Each row is a point on a tangle of strands that fork and nearly touch. The rows are in no order.
Points whose rows are less than 56.9 apart are linked; no others are. Some points are linked to none.
refu: [ 15 -23  -6  12  16  10  -1   0 -24  12   9   4  -5  -2 -15 -18  -6   7
 -17  11  -4  17  -9]
lonu: [  1 -28 -19 -33  11  13 -63 -26   3   8  22 -17 -11 -12  42 -20  -8  16
   0 -12  11   4  -8]
dimug: [ -5 -15 -18   9   1  -1  -5  11 -37   6 -16   0  14 -17  18 -23   5  27
 -36   4  33  31 -28]
bola: [ 10  14  -7   7  17  -1  18   7  -6   7   1   1  31  -2 -28  10  -7   4
   3  -1 -11  12  -7]
dasup: [ 18 -36  55  18  -7   4  20  10  14 -40  10  48 -28  16 -36 -27  16 -18
  22  -1 -22 -11  25]
dal: [  8   5  -1 -19 -10 -13  -9  -5 -10  -1   7 -15 -14   6  18  25   7  -2
  -8 -18   2  -9   6]
nog: [ 23  -2  -2 -20  -4  -9 -16   0 -30 -10   8  -2 -16   5  19   7   2  19
 -14 -13   6   1   8]
tive: [  9   1  -8  -3 -12   3 -31 -14  -1   5  11 -21  -4   4  30 -14  -9   4
  -9   1   1   8   5]
Tos: [ -7 -16   9  -7  -3  -1   7   1 -35 -10  -3  -5  -2   2  26  -8  15   1
 -28  -4   9  19  -4]
Pev: [-10  21 -23  -6 -30 -15 -27   3 -11  11   0  -8  18  -7  42  -5  17  15
 -18 -14  28  14   6]
Pevo: [ 11 -21   7  -4  -4   2  11   4 -35 -12  -8   5 -15  -7  39 -21   7  26
 -36   3  22  30   2]
gug: [ -6  19   1 -22   1  -1   3   0  23   7  -5 -39  -7   7   0  16   9 -11
  23  -9 -10 -24   8]
pipo: [  6  -8  17 -17  18   7  19  18  28 -28 -13   0 -28  12 -26   8   5  -6
  33   4 -33 -45  17]
gadez: [-10   5 -20  -4  29  15  -9   2  32  37 -11 -25 -10   0  -4 -12 -24   0
  15  12 -10 -30  -2]
Buru: [ -9  12  -7   6  -1  -1 -16   2 -10  29  -9 -10  32  -4   2  -4  -6  -1
 -11   3  -5  -2  -8]
vopif: [ -2   1  19  13   0 -12  28   3  -3 -17  -8  10  13  12 -15  18   7 -23
 -15 -11  -4  14 -10]
gezu: [-16  -4 -27  11   0   4  -6   1 -23   6  -4  10  17 -13   3   1   4  11
 -27   6  18  23 -20]
guka: [  6  -2  25   7   1 -16  35  12 -29 -31   1  25   5   5 -13   5   5 -12
 -12  -5   4  16 -10]
dozup: [-23  39 -14  -5   8  -4  11   6  26  40 -12 -18  39   0 -10  12  -1  -4
  23  -9   0 -10   1]
ped: [-17  29 -32  -1 -19  -6 -21  -7   8  22   6 -14  17 -23   0  12  10  -2
  -2  -1  19  11 -12]
vev: [ -7  -5  -6  -3  27   8  11  11  34  22  -8 -21 -27  10  -5  -4 -18  -4
  17  20 -20 -38   3]
zor: [  2 -11   3   7   2   1  12   7  -4  -7  -5  -6  -2  18 -13  10   8  -8
  -5   1 -15  -5   0]
Kiv: [  4  -4  -7 -16  -4  10 -34 -16   9   0  13  -9 -19  21  33  -3 -14  14
   7   4 -12 -14  15]
livu: [ 11 -12  29  16   6  -2  38  15  26 -46  -2  35  -4  10 -46   3   2 -25
  27 -12 -14 -10   7]
Gimup: [ 11   4  12  -2   6  -5  28   8  16 -35   2  15 -12   7 -25  16   3 -22
  21 -16 -16 -14  14]
gafu: [-24  14 -28  -7 -11   0 -32 -16  20  33   7 -30   5 -15  17  -6   4 -15
   3 -10  19   2 -10]
Depof: [  1  12  18  -6   0 -14  35  14 -39 -30   0  19   2  -3   8 -11   8   3
 -22  -2  21  34 -12]
Sagor: [ -7   8  -8  -5  -8   4 -22 -20  19  16   9 -31  -6  -7  25  -1  -5 -13
   0   0  -1  -3   4]
Far: [-24  22 -10   8 -10  -6  22  -3  -6  12   2   1  32  -9   1  21  -2 -10
  12   1   4  -1  -5]
vinir: [  4   2   5   1  14  16  -5  -9  17   2   5   2 -18  11   5 -10 -15  -9
   1  15 -27 -12  18]
lok: [ 18 -11 -11   0 -10   7 -35 -19 -12   3  11  -7 -14  -3  40 -24 -17  21
 -13   1  17  18   6]
luzef: [  5   6  19 -10  26  -2  25  31  34  -5 -24 -16 -10  18 -23  -5  -2  -1
  27  10 -32 -45  14]
Meza: [ -9   6 -28   7 -18   7 -48 -17  -7  14  -9 -12   7 -23  11  -9   0  15
 -19  -2  35  17 -18]
sel: [-10  20  -3   4 -11   4  24 -11   5  -6   1  -3   3  -5  -6  23  -7 -10
  22   3  -2 -10  10]
Gotak: [  9 -27  26  14   1  -1  31  12 -15 -26  -7  31   7   0 -30  11   4  -9
   7   5 -19 -16   3]
kupo: [  2  -4 -23   9 -15  -1 -35  -3 -26  10 -10 -11   6 -28  24 -29  -3  26
 -24   3  43  25 -25]
Fedok: [ 12   0  10   8  22  16  15  -5  32   2  -6   7 -24  15 -21  -5 -12  -6
   9   9 -26 -12  24]
lisu: [ 19 -19  53  23 -17   0  24   7  -8 -43   7  40 -19  13 -39 -16   4 -13
  13  10  -8   2   9]
Zevuf: [-27  21 -33  -3  18   4 -19   2  35  49 -10 -21  12 -13   3  -8 -18  -6
  17   1   3 -26  -9]
dudi: [ -4  -5  10  12  14  -3  14  15  18  10 -18  -6   2  20 -18  10  -1 -15
  -4   7 -26 -23  -6]
rab: [-26  32 -21  -2 -21  -7   3  -5  -4  14   5   6  31 -27   4  20  11   0
   0   6  17  13 -10]
Miga: [  0 -14 -30 -19  -5   3 -62 -22  19  19  13 -22  -6 -20  41  -7  -5  12
   3  -9  13  -8  -4]
bunuk: [ 22 -10  44  23 -17 -12  35  14 -23 -45  -2  34  -2  11 -24  -6   3  -5
   2   2   7  17   0]
Kovi: [ 10 -19  35   9   5   7  29   1   5 -19   8  28 -33  15 -27  -4 -11 -14
  31   7 -21 -27  20]
noro: [  4  14 -15 -26 -13  -7 -25  -3 -27  -4   5  -4  -2   3  37  -1   8  25
 -14 -20  19  10  12]
Pigum: [-29  34 -23  -3   4  -5 -18   5  26  60  -9 -18  40 -15  -7   0  -2  -7
  12  -9  11  -8 -13]
tini: [  3   5  -7   0 -15   2  13 -14 -14 -18   6   7  -3 -20   6  21   3   0
   0   8   0   3   8]
Lisop: [  6 -18  19  16  18  11  34   7  25  -8  -3  21 -21  11 -32  -3  -7 -12
  20  18 -30 -21  18]
rerem: [ 12 -30  16 -20   1  10 -22 -21  -9 -18  22  20 -42  15  28   0  -3  14
 -13  13 -10  -1  12]
las: [ 15   6  -9  18   1 -11  16  10 -15   5   4   2  34  -6 -17   9  -3  13
 -10   9   4  26 -19]
zomu: [ -2   4 -18   1  -3   4   1 -12 -20   6   3   7   1 -19   8   9  -7   5
 -15  -1  16  12  -4]
rofe: [ 19  -8  -5  10   4   3  15   8 -33  -8   4   6   5   4 -18  -8   3  19
 -16   4   9  32  -8]
muz: [ 17 -22  -4   8 -13   3  -5  -7 -26  -4   8   2 -23  -6  39 -19  -7  24
 -23  14  23  23   3]
kod: [ 13 -34  45  13   1   6  24  18  30 -50   0  52 -25   8 -49 -17   8 -26
  30 -18 -17 -25  20]
defe: [ -5  31  -9   3  18  -5  25  11  21  10  -4  -8  29   7 -24  11  -6  -7
  23  -2 -14  -3  -1]
Mero: [ 16 -27  44   7 -15   2  20  -1 -21 -34  14  30 -28   4 -14  -8  -2 -10
  19  13 -14 -11  16]
betag: [ -3  26   0  -6 -17 -18  -5   0   1  13  -8 -13   9   4   5  27  13 -11
 -13 -19   4  -3   0]
seret: [ 21 -29  11 -11   8   7  -1 -10 -27 -15  25  27 -45   4   8 -13  -2  15
 -17  11   1  14  11]
zan: [-25  30   2   7  -4 -14  10  -1 -10   9  -5   8  56 -10  -8  16   9   5
 -14   7  19  41 -34]
Devub: [  2 -13  -8 -26  19   9  -3   2  13   5   7 -29 -24  16   4  10   1   0
  17  -9 -21 -26  11]
vunak: [  6 -26  14 -19  -2  10 -24 -15  10 -16  14  -1 -30  21  30   7   0   8
   0  15 -25 -17  13]
nubak: [-26  33 -10   0 -22  -5   6  -3 -23   1 -10   8  38 -20   6  11  17  17
 -13   8  34  35 -20]
pufip: [  6 -16 -17  12  14   9 -26 -10 -11  27   5 -15   0  -6   0 -21 -18  -2
 -17  -3   7  13 -15]
lumo: [-10  -4 -37  -3  -9   5 -65 -20   8  16   1 -11   1 -29  29 -18  -1   8
  -9 -12  28   7 -11]
Ropir: [  3  20   4  10  14 -10  36  13  18 -17  -3  11  16  15 -28  16  -5 -17
  21 -13 -14  -5   4]
rokug: [  8 -28  18   3  -3   7  11  -3 -21 -21   0   1 -13  13   2  -3  14  -3
 -10   1 -11   8   9]
rezis: [ 16 -23  14 -17   9   1   6   3  20 -16   2 -12 -35  17  -2  16   4  -2
  18  -4 -27 -31  17]
Lus: [-13   3 -15  14   4  -2 -28  -2 -14  38  -7 -12  29  -8   5 -19 -15  -4
 -17  -7  14  10 -25]
zurad: [-12  35  -6 -13 -17 -12  -3   0  30  22  -7 -29   4  -3   1  29  12  -9
  13  -9   1 -22   8]
zezi: [-29  26 -24  12 -10 -12 -13   1  12  34  -2  -2  63 -15  -6   8  14   6
  -6  -1  25  37 -28]
Peb: [ -7  13  15   1  20  -2  20  22  31  -2 -30  -5  12  18 -26   9   1  -9
  14   7 -29 -34   3]

A fork is a point with three links. Follow the links from the first point to the second and name the forks in between, in order.
Devub, rerem: zor tive
gadez, rokug: defe lisu guka zor
guka, las: lisu defe
Far, Gimup: rab tive zor guka lisu
rerem, bola: tive zor guka lisu defe
vev, livu: defe
livu, ped: lisu guka zor tive
luzef, Fedok: zor guka lisu

A fork is a point with three links, a tip a point with one. Leave the first point through the second and follow the links. Name the first fork or tip that comes.
zurad, gug: zor
kupo, dimug: rab
sel, tini: lonu
Buru, Lus: defe
Peb, luzef: Pev

Follow the links from the first point to the second, and from the first to the third. Name the last point that the two ways share.
Peb, Fedok, vev: lisu
rab, nog, rerem: tive
bola, zurad, Tos: zor
noro, rab, seret: tive
gezu, Kovi, gug: zor
Fedok, gadez, Kiv: lisu
vev, Mero, rofe: defe
